Each row is a point on a landscape with many valleys, with its height.
A ball rolls from a point to the lowest of its 2 nearest points, and stops where none of them is lower. Distance is the straight distance between rows; heights are no part of it.
J590: [ 18   5  -9  14  34 -14  22  -9  -8  -7  17   2   7   3   0  35   5   7
 -14   7   6]  h=561
J497: [ 35  12 -10   5  26   4   4   5 -21   3  13   6  14   5   5  20  38 -15
 -17  11   1]  h=542
J765: [  0 -16 -17  -3 -18   4  -9   9   9  13  10 -16  14   1 -18  -1 -11 -13
   4  21 -15]  h=718
J498: [ -2  21   1   7  16 -13  23  -8 -10 -12  17  10  38   6   2  25   3   3
 -13   1   5]  h=528
J278: [ -5  12  -1  18   8  20  18   2   3  12   1  -7  -2  -6  -4 -32 -30  10
  -3 -33  10]  h=557
J374: [-12  -7  23  -9 -27   0  -8  -2  11  12 -25   2  -6 -17 -21   1  12  20
   0   1 -12]  h=438
J515: [-16   3   7 -24   3 -14   5  -2 -17 -25 -15  18 -22  -6  13  21   8  -4
  -8  -8   6]  h=79
J314: [  4  -8  -4   0  31 -23  15 -13   5 -13   4   0 -23  10  12  11 -15  27
  -3 -11   1]  h=48
J706: [-10  28   7   0   5  -9  14  -4 -12 -16  12  11  16  11   9  11  -9 -13
  -8  -6  11]  h=505
J983: [  2  12   9  24  -4  19  -8  -2   9  -6 -11   4   9  14  -5 -29  -7  -2
  15 -33   1]  h=518
J84: [-28   7   2 -16 -13  15 -25  11  -9 -13   6  -5 -16  -7  15 -25 -11 -32
  -5  17  20]  h=345
J874: [  1 -20  -4 -13  -2   0 -13   7   2 -12   5  -9 -19  -1  11  -7  21   0
  13   5  -5]  h=269
J543: [ -2  -6  10   3  27   7   7 -11   0   3   8  11   8 -34  -1   3  25  17
 -12  17  -6]  h=624
J650: [ -8  20   0  16  -3   2  -7  -4   2 -12  10  10  13  21   4  -5   8 -28
  -2 -12  11]  h=482
J700: [ -5  -8  31  21   0  11  -2 -16   5  20 -11   2  -8 -14 -25 -13  25  10
   4  -1  -5]  h=563
J551: [  6   3 -23  -4   7  -8   9  10 -17 -17  -4  -2  26  11   1   7  -5  -8
  18  21  -4]  h=694
J774: [  7 -31   6   1  20 -21  -6 -16   4  22   8 -11 -27  -7   2  13   7  17
  -2  17  -5]  h=759
J474: [ 24  -2  -6   2  -7 -10   8   0   3   4 -21  -4  20   6  -8   6 -14  28
  18 -18 -22]  h=321
J785: [  2  -8  -2  11  -5   5 -15   5  12 -11  20  -3  22  -6   3  -9   9   9
   8   8  -1]  h=169
J485: [ 15 -15  -6  16  23  -4   5  -4  20  -3  26   6  11  -8  -1  28  11  12
 -14  -4  -2]  h=596
J900: [  9  16   7  -1 -20  -4  13  -9  -4  21 -12   0  12   7  -7  13 -29   1
  -9 -28  -8]  h=444
J475: [ -3  -8 -10  -8   6  10  14   3   6  12 -11 -12 -11  -6 -19 -14 -27   3
   9   4 -18]  h=519
J17: [  1  15  -7  -3 -24  -8 -25  12   2 -19  -4  19  32  14  17  11  11 -23
   1  12  20]  h=310
J769: [ -5 -10   2  17  27  18   7  -2   6   5  25  -4   4 -26  -4  -8   7   9
  -9  15  -2]  h=599
J622: [-12  -1  -3 -16   7  -8  11  15  11 -13   2   4  -6  -4  14  -2 -37  10
  -4  -5  -1]  h=272
J117: [  6   4 -27  -1  10   8   8   4   4   6  17  -9  10   2 -11  16  -8 -18
  -2  15  -8]  h=707
J380: [-32  12   3 -10  -7   7   1  -2 -15   0  16  -8 -16   7  13 -22 -18 -27
 -10   1  21]  h=385
J286: [-27   3  13  -9 -18   6  -7  -7 -19   5 -13 -11 -18   2  -6 -29  -7 -11
  10   7  -1]  h=454
J875: [-28 -11  13 -16   1  11  -8   9  -6 -13  -9  -1 -10 -30  -6 -24  -8   9
   1   7   8]  h=350
J636: [ 11  -4 -14  -3   9  17 -10   5  -1 -10  31   1  13 -12  12  -9  26  -4
  -3  20  -2]  h=68
J812: [ 34  -4 -12   7  11  -6   0   2 -25   3 -12   0  13  15  -2  23  41  -7
   3  23  15]  h=571
J337: [-14 -25  -4 -22  -4   2  -7  11   7  -6   5  -6 -34  -4   9  -5   0 -19
   0   1   3]  h=337
J492: [ -3  -1   0   8  13  13  16   1   9  15  10 -16   2  -6 -11 -22 -20  15
   1  -5 -13]  h=543
J15: [ 13  -7   0  -6  21  -6   9  -6 -11   2   0   5   4 -30  -2  28  25  16
 -16  24  -6]  h=648
J456: [  3  17   0  -3 -19  -1  13  -5   2  24  -4   0  -5   3  24   1 -42   4
   6 -34   3]  h=422
J226: [  6  18  -6  23  -1  13  -5   0  16 -21  -2  10  10  27   3 -15  -5 -24
  14 -21   4]  h=499
J291: [ 18 -12  -6  -6 -32  -2  -6   2   8  17 -27  -4  10  -1  -6   4 -14  22
  16 -17 -17]  h=354
J552: [  1  -5  16  -5 -33 -12 -11   7  20  11 -26  10   0  -2 -14   6   1  14
  -3 -17  -6]  h=399
J605: [  2   5  11  15  -8  -9   2 -12   5   2 -13  10 -12  23 -15  15  13 -14
   3 -24   4]  h=491
J218: [ 14 -12 -18   3   2  -9   8   4   7   5  -3 -21 -11  23   5 -19 -18  25
  21 -12 -14]  h=322
J452: [ 15 -15   4   4  14 -24   2  -6   3 -13 -13   1 -15  11   1   6  -1  27
  12 -10 -10]  h=189
J67: [  3 -14  -7   2 -25  -6   2   3  -6  20   0 -17  12  11 -21   7   4   2
   8  27  -9]  h=726
J631: [ 15 -11 -13  -3   8 -19   9   3  -3  -4 -21  -9  -8  16  -4   3 -22  25
  19  -2 -19]  h=267
J224: [-10  -2  -2 -20  -6   9   1  18  13   8   4  -4  -2 -15  11  -9 -54   6
  -8   0  -2]  h=198
J863: [-11  -8   1 -17 -24 -12 -15   6  -7 -11  13   4  13  10  19   6   4 -15
   3  11  11]  h=263
J422: [-24  -5  23 -21 -10   1   2  -3 -10   5 -14  -3  -4 -26 -13  -8  -8  25
  -4   4  -7]  h=415
J708: [-19  -6  -9   1   3  16  -4   6  16   5  10  -9 -20  -2  -6  -7  -8 -23
  -9  -9  11]  h=390
J715: [  2  -4 -12  -3  22 -11  19   6  17 -16  13   2  -9   8  12  15 -16   6
  -9 -10   3]  h=179
J541: [ -2 -12   8  -3 -28  -3 -12   6   9   0  -1   1  25  -5   8 -18  -7  23
   7  -1  -9]  h=248
J68: [ -9   6   0  -1   5  14  11  -8  -9   7  -6 -12 -14   0 -18 -21   3 -12
  15  11 -12]  h=489
J991: [-15  12  -2  12 -10  19   0   5  15  21  17 -11   1   4  -7 -15 -29 -17
  -8  -7   5]  h=420
J73: [ 12  13 -13  -2   5   0   7   4 -10 -18 -14  10  41  -3  -7  13  20   6
  12  25  -1]  h=684
J447: [ -8  -3  18   6  -4   2  -2  -8   8   0  -8  12 -15  -5  -9  16  22  -7
  -8 -14   2]  h=464
J245: [-14  -2   9 -27 -24 -19 -12   4 -15 -13 -10  10  -5  -2  14  14  17  -5
  -1  11   9]  h=196
J979: [ -2  20 -13  -2 -13  14 -37   7   5 -29  -7  21  18  -5  18  -7  21 -18
  -6  15  15]  h=343
J990: [  6  -4 -13  11   8  -9  18   0  15   6  -1  -6 -21  26  13 -21 -21  14
   5 -24  -1]  h=362
J376: [ -8  16   1  22  -1  20   3 -10   0   0  26  -8  11  20   1 -22   4 -25
   5   0   8]  h=462
J441: [ 27 -17 -20  10  18  -2  -2   9  11  -4  25  -2  -8   3  12  18  26 -10
 -12  -2  -2]  h=626
J308: [-18   1   2 -22  -3  13 -20  10  -6 -27 -15   6 -12 -21   8 -16   3 -10
   2  10  10]  h=276
J126: [ -1 -22   7   5  -8 -15   0 -10 -11  25  19 -23  -9   3 -12   4   5   5
  -1  18  -4]  h=739
J70: [  1  -4  18   2  -9  -4 -16  -6  12  -7 -21  21 -13 -10  -4   5  43   3
   3  -5   3]  h=428
J839: [ 26 -10  -2   5  25 -24   2 -12 -19   8  -4  -6 -11  14  13  21  22   0
   1  15   9]  h=580
J820: [  4  12  -1 -19 -27  13 -17  13  -4  17  -2   4  16 -14  19  -5 -49   4
   7   6  -7]  h=270
J235: [-11 -15  14   6  16  10   8   0  13  11  15  -8  -6 -24 -15   0  -6  17
 -14  -2  -2]  h=573
J277: [ 11  10   2   4  -2  -7  11  -9  -4   3 -31  13  10   0 -22  23  24   7
   9   9  -6]  h=685
J402: [-12  24 -15  15   2  24   4  -8   7  11  15  -6  10  16 -14 -18 -22 -36
  -1  13   4]  h=442
J847: [ -7  10  -3   0  -6   2  17   8  16  10  -4   4 -19  17   8  -8 -36  -6
  -5 -30   9]  h=398
J901: [ 14  -2   8  -1  32 -11  -4 -12 -23  -2   2   1 -25  -1  23  -3  32  -6
  -3   1  -1]  h=544
J836: [  5  10  13   5 -24 -22   4  -4  -7  11 -15  -2  -2  29  -2  19 -12  -5
   1 -27   2]  h=466
J560: [ 12   6  -7  -7  10 -10  14   4 -19 -16 -26  12  20  -4 -10  28  23  16
   0  15   5]  h=673
J682: [ 13  -5  -1  13  12   5  10 -10  14   0 -14  11   4 -13 -24  17   7  18
   5   1 -18]  h=700
J676: [ 23 -17 -13  -2   1   5 -20  11  -6   3  19 -12  -8   1  10  -2  37 -14
   0  17   0]  h=177
J755: [-11  12  20  22  -3  19  -8 -12   3   2  -8   4   6  -3 -20 -26   5  -5
   4 -14   3]  h=536
J204: [-10   4   7 -20 -31  -3 -14   7 -12   9  10  -4  21  -4  13 -14 -26   5
   4   6  -4]  h=309
J982: [  8  11   0  -2  17  -3   4  -3 -17  -8   8   9  -8   4   7  16  32 -13
 -13  -2   2]  h=508
J315: [-26  14  12 -17 -24  -3  -1  -5 -15  15   2 -10 -16  13   3 -10 -21 -18
  -5  -4  -2]  h=419
J389: [  0   8   3  27   5  18   0  11  19   5 -17  -3 -14   0 -12 -28 -27  -1
   8 -40  20]  h=539
J250: [  0   6   2  -2  -9  10 -28   3  13 -19  -2  13   4 -15   6  -6  39  -1
  -2   5   5]  h=383
J72: [  0  -7   1 -16  21 -16   7  -6 -11  -3  20  -1 -11 -19  13  24  11  11
 -27  17   1]  h=674

Where does a ball stop that starts at each point below?
J68 | J308
J67 | J560
J15 | J308
J900 | J314
J485 | J636
J278 | J636
J402 | J636
J605 | J515
J374 | J314
